Points on a hilly landscape, in no order, each with its height.
A ball rolls from a point to whichever of its 2 nearest points has the largest drop for the distance, and stops where none of them is lower. Distance is the straight distance between rows; heights are no part of it.
j235 h=8.9: 27	17	-4	29	5	-23	9	-14	-7	-20	25	7	-6	-1	-1	16	-15	11	-5	1	31	-26	-22	-49	26	2	30	7	11	4	2	-38	10	11	-21
j872 h=42.4: -19	-24	-4	24	-38	-16	-17	-41	-11	31	6	-3	-28	19	9	14	-14	15	41	-27	26	-3	21	34	15	-5	-15	10	15	0	-1	-18	16	-8	1
j884 h=62.1: -28	-7	-8	9	-19	3	-41	-13	-38	12	-23	-23	-26	-23	9	0	-13	35	23	-6	10	-18	49	23	10	-3	-37	16	22	-15	11	-13	-15	-5	46
j199 h=58.4: -11	0	-15	-17	4	41	21	26	10	17	-27	-11	13	11	4	3	-10	-31	-10	35	-18	30	18	7	-21	-5	9	-3	1	0	-23	27	-41	-22	8
j891 h=61.7: -8	28	4	41	6	9	2	-5	-22	5	-32	-2	-24	2	-5	-19	11	10	-11	1	2	-3	19	7	-13	-4	-29	-11	-17	5	3	-9	-1	-26	9
j160 h=48.9: 10	-1	-13	40	-40	-67	-10	-28	-5	-5	2	11	-40	56	-14	4	31	8	17	-13	19	1	-7	17	1	-14	5	8	2	0	-2	-31	25	24	2
j564 h=9.3: 17	21	-20	-10	15	-23	-9	-8	1	-22	0	6	-23	-38	-22	25	-11	15	-26	38	12	-27	-17	-47	9	4	10	5	27	-1	-3	-56	13	1	3
j969 h=63.7: -1	14	-21	16	-2	-9	-3	-12	5	16	9	-14	-36	5	-1	-5	-8	-11	-2	13	14	-24	18	-16	23	17	1	-13	8	4	1	-25	9	0	1
j889 h=64.4: -23	-13	15	1	-23	-17	-12	-34	32	24	-6	-12	-20	25	-2	-6	-5	-8	-3	-15	6	-5	24	-6	-2	9	5	-4	16	1	-11	-14	25	19	-2
j552 h=12.9: -12	20	3	12	13	0	-19	19	-8	-20	16	-2	-24	-44	-5	-17	-5	16	-11	3	-10	-29	-20	-45	9	-13	-6	4	29	-4	-9	-20	-11	0	-21
j185 h=30.5: 15	4	17	-5	-19	16	0	-5	24	25	-6	-15	-23	1	15	6	-11	15	-12	0	14	14	7	8	-3	4	-17	25	4	22	-12	-39	1	-6	-7
j192 h=37.3: -12	-7	3	22	-4	-17	-17	-30	-16	1	-16	9	-16	4	-1	3	19	13	16	-43	-1	-24	6	30	8	0	-27	-6	-16	12	-2	-9	25	-5	-7
j679 h=62.6: 3	9	11	-9	3	-33	-10	-27	36	7	24	3	-20	3	-2	14	8	21	-9	-5	10	-1	-11	-24	-13	8	14	9	8	18	12	-13	29	11	-18
j143 h=34.3: -11	-16	-22	9	-50	-20	4	-7	-28	34	7	-2	-33	13	-7	-6	-5	19	12	19	3	24	-1	24	-10	-8	-4	5	13	-17	3	-13	13	18	8
j262 h=53.8: 9	-7	4	-7	-7	-7	7	-7	27	-15	32	5	9	8	4	-10	13	-3	-1	-3	-13	21	-13	-9	-15	-3	14	-33	-18	9	19	32	14	20	-10
j540 h=17.4: 31	25	-10	22	23	-7	15	-8	-29	-30	29	18	25	7	3	17	-2	5	-20	-15	2	-19	-19	-14	7	13	0	-5	-39	-1	12	17	-13	-7	-23
j3 h=44.4: -17	-10	13	-2	-5	34	-9	5	-2	31	-3	-5	21	21	35	-9	-15	8	2	-19	-17	9	-2	25	-8	4	-7	12	1	1	10	33	-26	-9	2
j330 h=41.0: 30	14	14	21	11	46	15	16	8	2	-5	3	48	27	32	-15	-13	-4	-21	-4	-3	13	-9	0	-1	-1	19	-9	-11	7	-10	39	-37	-18	-12
j39 h=69.1: 18	-18	28	-20	1	-3	-5	-33	45	14	-11	6	2	6	-4	-1	14	15	-26	1	26	-4	13	-7	-20	15	9	0	-22	28	-5	-16	26	-9	10
j888 h=6.2: -7	4	7	13	22	1	-9	27	4	-15	22	-4	-10	-15	0	-21	9	-7	20	-17	-8	-12	-19	-24	17	-5	2	-5	11	2	3	-2	-14	22	-14
j463 h=68.1: 9	-15	16	-8	3	8	12	-9	47	11	-20	-1	17	16	14	-22	-10	7	-36	7	8	15	4	4	-25	0	12	-8	-23	25	-10	4	4	-13	-2
j146 h=57.7: 1	13	-1	-19	6	8	11	-2	16	8	-10	-3	23	39	11	17	-1	-34	-2	-22	-21	17	15	28	9	15	-5	-10	-9	-2	3	43	2	11	-7
j655 h=70.2: 17	-4	26	-2	5	-7	-23	-13	15	4	-14	7	-12	-24	-14	-25	23	35	-20	5	5	-10	13	6	-11	5	-13	7	-18	18	-3	-34	17	-4	18
j770 h=46.6: 17	-3	-6	-23	24	17	19	26	9	-14	9	-2	27	-16	10	21	-30	-11	-13	7	5	-12	-24	-20	12	4	28	27	10	-3	-23	-10	-25	12	-30
j61 h=39.7: 12	11	4	-14	7	11	6	12	14	-19	-34	-15	13	-17	3	-5	11	21	-3	17	-1	7	9	-7	-16	8	12	-1	-2	6	-10	-26	0	14	15
j384 h=45.5: 1	-18	-6	-42	35	36	-15	35	29	-7	-36	0	46	-32	26	-9	-5	6	-14	32	-11	-1	-4	-9	-9	-4	14	-11	-6	15	-14	1	-35	-22	20
j468 h=21.1: -3	-2	-13	-7	-10	-6	12	-28	-4	13	-11	-11	20	17	7	24	-21	-7	10	-19	21	-19	14	20	7	34	1	12	9	-19	11	-6	8	15	9
j225 h=58.8: 39	-2	-20	-17	8	-10	18	-7	15	-17	35	10	15	16	-17	14	-3	-35	-19	-1	2	-19	-11	-13	25	16	13	-31	-33	5	-6	13	2	3	-19
j276 h=17.2: 23	23	-1	2	26	3	-3	7	17	-56	14	5	6	-5	-9	-1	23	-18	-19	11	-2	8	-13	-36	-10	-5	14	-31	-31	13	-20	24	7	6	-38
j57 h=61.6: 36	-3	22	-14	11	-20	1	-18	43	-11	30	15	10	1	-19	12	8	-2	-23	2	15	5	-27	-36	-9	2	26	6	-4	23	2	-3	27	16	-22
j546 h=50.9: -24	8	-5	-15	15	26	1	53	-17	-15	-2	4	18	-29	17	-10	1	4	-3	31	-39	18	-13	-21	-13	-20	1	3	0	-7	13	23	-48	-24	12
j313 h=21.4: 1	13	9	-19	10	3	-3	9	-3	-19	-4	19	14	-23	19	2	14	9	-13	6	-15	9	-26	9	-33	-12	-11	20	-7	2	-1	9	6	-4	-21
j774 h=39.9: -7	10	10	31	-11	-6	-16	-36	2	19	6	1	-26	7	11	4	-1	16	19	-31	18	-18	3	7	4	8	-18	18	8	12	2	-29	3	-20	-14
j112 h=60.7: -27	11	-10	3	7	3	-6	11	-34	15	-17	-21	-13	-22	2	-9	-25	15	12	7	1	-11	26	18	5	8	-25	16	12	-16	18	-15	-30	-20	39
j247 h=38.8: 21	21	2	11	12	31	23	17	2	-6	-14	-1	22	9	15	-1	-10	-5	-16	0	5	-1	-5	4	3	11	-3	2	-15	7	-15	-3	-19	-17	-8
j786 h=19.6: -22	-21	17	-18	-2	16	-18	23	2	-5	-16	-10	4	-15	5	-10	28	1	25	-10	-15	6	7	-1	-1	-19	2	11	11	-3	-5	13	6	18	5
j908 h=66.0: 7	7	-2	16	-30	-42	-5	-40	8	13	26	13	-28	56	-12	-4	27	-11	3	-12	9	11	30	13	0	9	9	-6	-18	-1	4	12	15	-12	0
j287 h=25.1: -37	-16	1	-24	-1	-1	-10	23	2	-26	-26	-4	10	-38	-12	-6	19	3	22	26	-8	4	6	-29	-14	-13	18	-1	13	-14	2	0	1	10	26
j50 h=48.7: -13	-19	6	-42	29	17	-6	46	3	-16	5	12	38	-46	17	-3	-6	2	-6	33	-13	2	-17	-23	-6	-21	17	23	5	0	5	6	-42	-20	13
j643 h=50.8: -26	2	-21	-10	13	24	15	20	-17	-6	2	5	9	-5	3	15	-17	-37	-8	10	-13	7	-24	-4	-4	-12	-11	-1	-1	-11	-8	33	-3	-16	-28
j5 h=56.3: 2	27	11	19	38	18	9	10	-2	2	-19	-14	29	39	-10	21	2	-39	0	-23	-30	14	11	29	12	4	-16	-23	-8	-2	11	66	-9	-9	4
j163 h=20.7: 13	26	-9	29	15	0	5	-7	-38	0	39	4	7	4	18	15	-3	13	18	-27	-24	-4	-19	7	18	8	-12	-6	-15	4	28	18	-19	-15	-19
j625 h=32.6: 0	11	15	20	29	11	0	19	20	-31	-20	-2	36	11	3	-31	7	-8	-25	-13	-2	11	-17	10	-21	-2	-8	-19	-30	9	-23	40	-7	4	-15
j333 h=65.5: -13	-27	20	0	-16	-28	-19	-30	23	2	-12	3	-17	-3	-23	-12	22	2	7	-7	16	-11	5	-12	-14	-9	21	4	20	3	-1	-15	40	36	12
j430 h=47.3: -6	6	-31	24	-6	-33	20	-9	1	-7	2	0	-9	31	-20	-11	-7	-43	-5	-9	12	-4	-1	11	10	4	-6	-26	-13	-13	5	13	17	14	-10
j324 h=9.6: -21	-31	18	-37	-23	-4	-20	0	-5	19	-20	-9	-5	-27	0	13	-10	22	33	5	1	14	11	-8	-9	-24	15	28	22	1	15	-19	11	24	31
j567 h=60.8: -10	31	0	37	3	8	17	-15	-17	20	-11	-13	-13	25	-2	-7	-3	-17	3	-17	-9	15	20	25	-12	-4	-21	-10	-13	4	7	23	-5	-22	-2
j729 h=23.6: 35	20	22	2	10	6	-10	-13	18	-25	8	15	35	31	10	5	14	2	-32	-21	7	-2	-11	-24	0	5	13	-14	-45	19	-22	20	0	-23	-32
j64 h=17.1: 12	-6	-6	-13	-21	-38	-1	-38	6	13	4	0	9	27	-11	10	2	3	7	-29	5	-24	3	12	10	35	14	0	-3	-5	10	-7	24	30	10
j959 h=51.5: -20	-20	-8	23	-20	-28	-1	-17	-7	13	-5	-4	-24	36	-11	-13	1	-6	29	-43	-18	8	13	30	14	-25	-20	-34	-9	8	5	33	19	31	-4
j177 h=65.3: -14	5	4	13	-16	-17	-15	-45	8	32	13	-11	-23	44	3	-7	3	-4	14	-24	2	-8	40	21	2	22	2	2	10	-4	-1	14	2	2	1
j582 h=29.7: -9	1	19	36	-9	19	1	2	3	-9	-7	6	26	14	-6	-33	10	3	-6	-11	6	0	-6	-8	-18	3	5	-16	-5	-9	-18	23	-6	2	4
j230 h=50.3: -37	-4	-28	23	3	-18	19	18	-27	6	-25	-22	-23	10	-12	-21	-11	-15	13	10	-14	17	16	21	-9	-16	-22	-17	-4	-12	17	23	-4	11	15
j805 h=18.6: -14	-22	2	-29	-1	-7	-11	1	-19	-2	-25	2	-8	-47	-8	-4	2	30	19	25	9	-2	42	12	-6	-5	6	15	25	-7	15	-23	11	6	48
j355 h=20.5: 38	44	11	27	28	21	5	4	0	-44	8	12	21	10	13	5	14	5	-27	-6	-9	11	-4	-32	0	-10	11	-14	-32	16	-29	27	-13	-16	-45
j503 h=46.8: -28	-17	-11	-27	-2	25	-4	9	-9	36	6	-11	11	0	13	13	-18	-11	5	8	-3	6	11	16	6	15	3	18	7	-17	12	20	-13	-12	12
j200 h=41.8: -22	-2	-10	6	-13	-3	1	26	-30	-15	13	6	7	-28	-2	-15	-4	16	3	9	-26	1	-43	-14	-16	-12	-15	8	11	-25	12	2	-21	12	10
j525 h=56.5: 14	-1	0	-31	27	17	5	13	45	-10	0	-5	28	14	12	-9	-3	-23	-29	9	-12	10	-3	-14	-7	11	19	-9	-11	6	-21	35	-16	13	-25
j926 h=56.7: -5	-22	-10	-23	5	36	9	47	4	-11	-29	-5	35	9	4	3	1	-30	-1	24	-30	32	-13	9	-11	-7	0	-25	-3	-2	-14	39	-39	-4	9
j41 h=28.0: 2	-18	11	-26	8	22	-17	13	-16	12	-15	-3	4	-25	15	5	4	12	10	-3	-1	-7	21	39	15	-5	-27	17	-6	5	11	-10	12	-18	17
j243 h=49.8: -27	-21	-31	14	-5	-39	6	4	-19	10	-23	-21	-29	21	-14	-8	-4	-17	19	-12	0	4	19	37	8	-12	-23	-13	-3	-6	1	21	24	41	1
j797 h=45.1: -4	-41	5	-6	-27	-42	-6	-33	-7	35	2	5	-21	-1	-6	12	-11	23	21	-21	26	1	-5	28	5	-15	-5	20	9	11	7	-25	40	19	-1
j116 h=49.0: -13	9	-17	-8	-2	15	6	-3	-19	8	21	6	-1	5	1	29	-5	-33	6	4	-8	1	-1	6	14	9	4	-8	2	-17	5	20	12	-16	-13
j831 h=7.3: -7	11	3	0	-9	3	13	-10	21	13	4	-7	13	19	15	3	-23	10	-14	-26	-11	-4	-20	-29	-13	15	13	-5	8	1	-2	7	-4	9	-22
j329 h=52.5: -8	-8	-3	-12	-20	-2	5	-17	15	12	-2	1	-9	21	0	3	14	0	-11	0	-17	33	16	8	-21	-5	-2	-21	-13	5	3	20	23	7	-1
j365 h=53.0: 7	11	-7	-3	48	31	2	31	-5	-41	-7	6	16	-20	-4	8	18	-30	-6	18	-16	5	2	-2	11	-6	-11	-23	-12	3	-20	31	-13	-25	-17
j554 h=54.7: 4	6	-10	-1	32	37	7	26	2	-6	-32	-5	24	7	-7	8	6	-34	-8	8	-28	12	9	12	7	5	-12	-40	-23	-2	-6	46	-16	-13	8
j547 h=57.8: 35	1	-10	-33	8	-8	9	-13	37	-4	18	9	32	32	4	8	-1	-36	-20	-10	-9	6	6	1	10	22	17	-12	-14	4	-11	27	-4	6	-15
j45 h=57.9: -8	-9	6	-20	26	20	-3	13	2	-5	12	11	-6	-47	-4	-13	0	8	-6	35	8	-3	11	-13	-4	-5	13	-3	7	0	11	-15	-3	-39	7
j66 h=32.7: -14	-6	14	-18	11	28	-5	42	-13	-8	-26	-3	17	-37	23	1	2	21	12	0	-16	-1	5	4	15	-14	-16	11	2	4	10	-10	-19	-25	25
j428 h=39.8: -14	-19	1	-1	-19	17	-9	12	-36	32	-33	-13	-1	4	-4	-5	3	15	-6	-9	-34	21	12	37	-22	-11	-24	-4	-2	-5	3	36	-15	16	21
j73 h=55.1: -1	-16	-10	-30	12	3	14	2	21	-6	24	11	13	-11	-7	-12	-5	-19	-7	18	-1	10	-8	-4	-19	4	19	-2	-4	-9	4	19	-5	10	-10
j628 h=67.1: 6	-10	16	-11	-5	13	25	-16	31	12	3	15	27	31	21	-15	-25	-22	-30	-16	9	11	-4	10	-7	-6	3	-7	-14	8	-1	26	11	-24	-19
j130 h=47.9: -4	-33	-23	-19	-19	-43	12	-7	-6	10	-11	-7	-27	9	-10	6	-9	-4	9	-8	11	9	9	28	4	-11	-19	-3	-7	1	-5	-10	44	34	-3
j237 h=12.6: 17	16	0	12	-10	-21	-1	-34	22	2	4	-5	4	28	1	-1	4	8	-13	-31	-8	-22	-7	-20	6	32	5	-22	-19	6	0	-5	6	15	-3
j123 h=24.3: -19	1	-1	33	-6	-1	-2	-3	-30	4	11	4	4	0	14	5	-3	29	41	-34	-17	-12	-21	11	8	-3	-11	-11	7	-3	28	9	-12	-5	6
j180 h=36.4: 17	13	3	-4	25	32	11	27	-21	-28	-21	5	39	-24	19	18	-3	16	-5	4	-5	-11	-5	2	12	10	2	4	-7	-11	1	-9	-22	-17	5
j132 h=42.9: 33	25	11	10	12	35	12	2	7	9	23	3	19	44	32	3	-1	-14	-2	-27	-18	13	1	7	21	4	10	-11	-15	19	1	36	-25	-15	-24
j839 h=17.3: 6	16	-15	8	10	-26	-4	-6	-23	-24	16	19	-11	-19	-9	8	16	6	12	12	15	-22	-12	0	12	0	9	11	8	-10	18	-28	22	-1	7
j616 h=25.9: 3	-14	28	-7	-4	29	-2	7	25	19	3	-6	-3	-18	15	-9	-12	29	-21	9	16	7	-18	-32	-11	-10	6	12	8	19	-8	-36	1	-16	-4
j268 h=31.3: -1	-10	-9	-20	-43	-14	-17	-15	-7	30	0	-8	-35	-9	-8	18	-4	20	5	34	9	13	4	5	-14	0	5	31	32	-13	-6	-33	17	13	18
j144 h=36.8: 9	-1	-10	-29	12	14	3	-6	33	-17	-20	0	11	-21	-11	22	-2	-5	-7	34	9	-6	-1	-33	-4	7	29	-18	7	7	-18	-24	11	5	1
j113 h=66.2: -2	7	25	7	-14	6	-1	-31	29	33	6	-4	1	53	14	-18	-10	-18	-16	-39	-3	3	27	19	5	4	-3	1	-1	4	-10	25	1	-18	-16
j834 h=59.3: -3	10	-5	-7	21	14	-4	17	-4	-7	-11	-5	-11	-45	2	-15	-11	5	-11	32	13	-22	32	4	3	5	-19	21	14	-12	-4	-27	-29	-41	23
j369 h=59.8: -14	14	3	22	-1	41	20	6	-17	27	-28	-9	8	20	-4	-8	-13	-20	-7	10	-5	25	14	24	-17	-9	-10	-5	-3	-7	-2	28	-28	-25	11
j206 h=39.6: 36	12	-11	-8	20	6	8	-6	18	-25	-15	5	16	-8	-24	21	-6	-10	-35	25	11	-16	-9	-26	-3	24	16	-2	-9	-2	-39	-20	-8	0	-25
j598 h=22.9: -20	-19	15	20	-22	2	7	-6	14	14	13	2	-11	-9	6	-16	-3	16	9	-10	8	4	-29	-21	-16	-18	7	9	19	14	1	-20	5	1	-7
j970 h=45.9: 20	18	-9	22	-7	-20	23	-4	6	-12	23	1	-5	51	-6	0	4	-33	18	-33	9	-5	8	5	34	11	6	-16	-19	3	2	7	2	1	-14
j934 h=12.5: 12	-6	-3	18	22	2	10	20	2	-48	33	-2	11	-8	-11	-18	3	-26	4	-5	12	-11	-27	-29	9	-8	4	-20	-15	0	-7	25	-4	19	-30
j421 h=19.5: -10	-24	35	-29	-11	23	-16	-8	23	17	-25	-3	8	-24	18	6	-9	29	7	0	9	-1	-7	-17	-13	-15	9	19	16	25	2	-24	19	8	15
j669 h=26.8: 11	-21	-2	-18	-20	-18	-6	7	1	11	8	4	-28	-31	-31	-10	0	18	6	37	1	14	-19	-14	-6	-15	15	11	27	-1	12	-34	18	29	28
j963 h=49.3: -12	1	9	-19	-19	20	2	32	-8	-7	-11	-12	-4	-40	1	-1	-13	11	9	30	5	1	-2	-25	2	-22	7	33	26	-5	-1	-46	-24	-12	32
j393 h=47.4: 9	-6	-5	15	-23	-52	-8	-25	-16	4	-3	8	-23	9	-15	18	10	15	23	-9	18	-10	-14	25	-3	-9	-8	22	8	-1	12	-46	34	26	5
j138 h=66.7: 25	8	6	-11	-19	-50	9	-25	32	6	45	14	-7	57	-8	-6	13	-19	-17	-21	-9	16	0	4	1	8	8	-16	-36	7	13	21	3	4	-11
j589 h=17.6: -12	-21	1	2	-4	-28	-8	-4	-30	8	18	11	-10	-19	-5	-19	11	28	26	4	16	2	5	34	-6	-5	-7	25	8	-16	24	-9	9	4	20
j772 h=21.8: 16	-12	-8	-12	7	-20	-3	-4	5	-6	21	7	-15	-28	-25	11	-2	-11	16	27	21	-3	-14	-12	15	-2	22	16	15	-2	12	-37	30	12	8
j536 h=64.7: -4	18	-17	26	-14	-31	-17	-16	-7	11	13	-13	-50	-2	3	5	-5	10	16	4	25	-17	-9	-12	28	-3	0	9	28	4	3	-60	16	5	3
j218 h=42.3: 21	-15	8	-39	21	28	-1	16	25	3	-29	-9	19	-27	27	2	-5	20	-7	27	0	6	21	12	-12	11	3	16	-2	14	-5	-19	-20	-4	18
j674 h=26.5: -20	-23	11	18	-9	11	-7	-4	2	12	10	3	-9	-4	-12	-39	12	13	6	6	11	-5	2	-10	-15	-4	7	-10	9	-8	1	-3	-3	-1	15
j938 h=13.6: 18	19	-15	14	26	-8	27	-17	-15	-9	33	9	-6	-4	7	20	-25	0	-26	2	19	-17	-4	-30	5	6	14	2	-11	4	5	-12	-1	-15	-39
j470 h=42.2: -21	-23	12	13	-17	15	-3	-14	-17	27	-9	2	14	27	3	-5	3	0	11	-28	-16	15	5	31	-7	1	-14	-14	2	-8	6	50	-7	3	10
j799 h=44.5: 11	34	2	25	-9	4	12	-4	3	-1	32	-3	-1	38	10	5	12	-19	23	-26	-19	13	1	-6	19	6	12	-12	2	-5	3	25	-16	14	-25
j376 h=37.0: -17	-31	-8	-4	-35	-1	-5	1	-55	32	-17	-8	-20	2	1	2	-7	26	19	-5	-8	21	23	43	-8	-15	-21	12	8	-15	1	7	-1	16	17
j699 h=63.5: -2	-3	-3	4	-21	-48	8	-26	40	15	27	-5	-31	33	-12	-4	3	-4	-8	4	10	11	4	-19	-10	3	17	-9	16	7	0	-5	34	20	-11
j83 h=56.4: 20	-4	-2	-7	27	1	17	19	14	-24	35	17	3	-32	-2	-14	-1	2	-14	33	6	13	-15	-26	-12	-14	19	-1	-1	11	2	-7	-9	-7	-15
j989 h=26.6: 14	3	7	-21	4	10	-16	-12	-5	14	43	5	-10	-25	3	7	-3	-3	12	20	21	-2	8	-1	19	7	10	39	22	-5	9	-34	9	-11	2
j862 h=22.8: 7	-32	12	-2	-8	6	-15	0	-7	26	7	-4	-13	3	-3	-19	0	12	18	-18	14	-8	25	40	14	-1	-20	15	-3	2	5	-10	-1	8	15
j661 h=33.5: -5	1	-31	-11	11	-8	16	18	4	-41	-11	-2	1	-27	-13	12	-12	-19	7	37	3	-2	-17	-30	-1	-9	16	-26	10	-2	0	-21	0	11	2
j77 h=13.3: 2	13	-7	20	-3	-26	7	-11	-20	-10	21	16	-3	7	-6	-7	14	9	5	1	1	4	-8	15	-14	11	0	15	-6	-12	14	-3	-5	2	-3
j452 h=29.6: -34	-11	-24	-9	5	16	9	35	-17	-23	-25	7	10	-28	-14	8	1	-17	6	34	-12	-7	-4	-27	1	-9	-1	-30	8	-19	-3	3	-12	-20	25
j464 h=67.4: 29	-4	24	1	-28	-43	1	-20	41	20	14	4	-15	62	-10	-26	17	8	-19	-41	-11	17	12	16	3	1	-7	-9	-26	28	-3	6	-4	14	-4
j929 h=63.4: -19	-12	-15	0	-24	-26	-44	-26	-26	24	-3	-19	-38	-5	3	4	-6	32	28	13	29	-10	51	25	11	1	-10	8	17	-16	12	-19	23	9	35
j530 h=51.0: -16	-15	-16	-16	-20	7	2	-1	-10	15	0	1	-17	8	-9	14	16	-29	12	13	-8	20	28	25	3	-3	-2	-13	1	-15	-12	20	28	3	-1
j388 h=17.0: 4	15	-12	1	11	-23	2	-10	-2	-21	13	22	-1	-5	-11	0	19	-16	-22	11	7	-1	-19	3	-21	6	-14	8	-26	-3	-2	6	24	-3	-28
j512 h=2.9: 37	19	-1	11	22	-27	8	-11	-8	-34	19	14	-10	-25	-16	22	-14	28	-33	26	10	-20	-32	-48	-7	-8	22	21	19	6	2	-39	5	7	-20
j129 h=60.2: 42	-24	-3	-32	15	-12	7	-15	38	-10	16	15	18	-7	-24	10	-4	-18	-16	11	9	-1	-25	-13	8	15	21	-23	-26	17	1	-13	17	22	1
j258 h=34.4: -3	1	16	17	12	17	-16	6	-9	-3	-15	1	7	3	-7	0	28	-9	12	-32	-11	-14	7	27	16	3	-27	-10	-12	1	-6	17	8	-7	-4
j267 h=27.9: -14	24	9	35	11	28	-5	21	-42	1	-6	-10	3	-10	5	15	7	5	26	-26	-21	-10	-7	8	24	5	-22	-12	19	-13	15	20	-28	-21	9
j43 h=31.2: -16	-14	5	20	15	21	-9	17	-35	3	-17	-11	17	-1	-9	1	8	0	14	-11	-6	-17	16	20	16	18	-21	-23	6	-14	24	19	-12	-14	29
j97 h=36.7: -35	14	8	-19	15	-7	1	45	-31	-23	-24	0	-2	-52	-1	-13	-6	13	-1	8	-34	-11	4	7	6	-19	-30	19	19	-11	11	5	-29	-30	42
j611 h=48.8: -14	-11	-28	14	4	-10	30	18	-18	-1	-3	-6	5	8	-9	-15	-22	-21	7	14	13	-1	0	13	3	3	-5	-16	-4	-16	15	-2	1	5	13
j89 h=62.7: -3	16	-21	15	3	-15	8	1	1	9	-11	-9	-44	6	-12	-11	5	-8	-8	32	0	7	28	9	-9	-4	-15	-9	-4	6	-4	-22	10	-7	3
j987 h=24.2: -11	-6	-10	-24	-8	-3	-5	-15	-7	7	-27	-14	5	-15	8	25	-13	12	16	13	22	-14	29	9	3	20	0	14	9	-13	12	-26	19	9	28
j997 h=46.9: -4	-4	-8	-16	-20	34	8	10	-4	3	-15	-10	14	-22	4	20	-27	-11	1	14	17	-7	-6	-11	3	6	5	26	20	-13	-12	-29	-24	-9	9
j599 h=12.8: -19	0	7	7	18	19	-5	50	-3	-32	-2	-9	22	-10	0	-9	20	-16	26	-11	-19	7	-15	-13	11	-13	0	-14	7	-9	-3	32	-19	14	-2
j71 h=33.8: 19	2	3	3	-47	-7	9	-17	-7	30	6	-2	-30	23	8	15	3	14	6	-2	11	23	10	28	-3	11	-16	20	-4	3	-4	-27	6	-2	0
j95 h=26.3: -16	15	20	6	2	41	-27	17	-18	-5	-16	13	26	-20	20	-3	14	13	-15	-5	-26	4	-32	-6	-14	-11	-9	1	0	-7	-13	33	-6	-20	-13
j854 h=18.1: -36	8	6	15	-3	1	-14	-4	-4	-3	15	5	-20	-26	4	-4	-3	12	15	4	18	-22	-19	-38	-5	-11	16	31	35	-8	-5	-23	0	-9	-15
j804 h=39.5: -29	20	-16	2	8	-15	7	35	-34	-23	-8	0	-1	-42	2	-12	-15	24	5	8	-16	-17	-14	-22	2	-13	-2	12	23	-19	17	-15	-29	-12	27
j833 h=29.8: 4	33	11	34	11	40	-11	13	-29	-7	-6	9	27	3	4	-2	11	-5	-12	-17	-30	13	-33	9	-4	-8	-18	-17	-8	-6	-11	55	-21	-7	-8
j998 h=47.5: 36	7	14	16	-17	-34	12	-7	26	-6	36	4	-23	35	-16	0	22	-11	13	-25	8	-2	-14	-13	22	3	6	2	-8	18	-12	-19	7	17	-21
j916 h=41.7: 32	18	6	1	-6	-1	-11	-14	10	-12	0	5	4	1	-11	29	10	-8	-19	-11	12	-23	-11	-17	9	21	4	22	-7	3	-30	-23	14	5	-28
j714 h=44.2: 16	0	12	-21	-2	11	-6	10	16	0	-8	-5	15	-15	4	14	-14	-10	-8	-4	8	-20	-17	-5	1	16	5	40	15	-8	-30	-21	-6	19	-15

Where does a ball stop that starts at each point below?
j503 | j77
j699 | j116
j799 | j77
j959 | j77
j872 | j512
j884 | j116
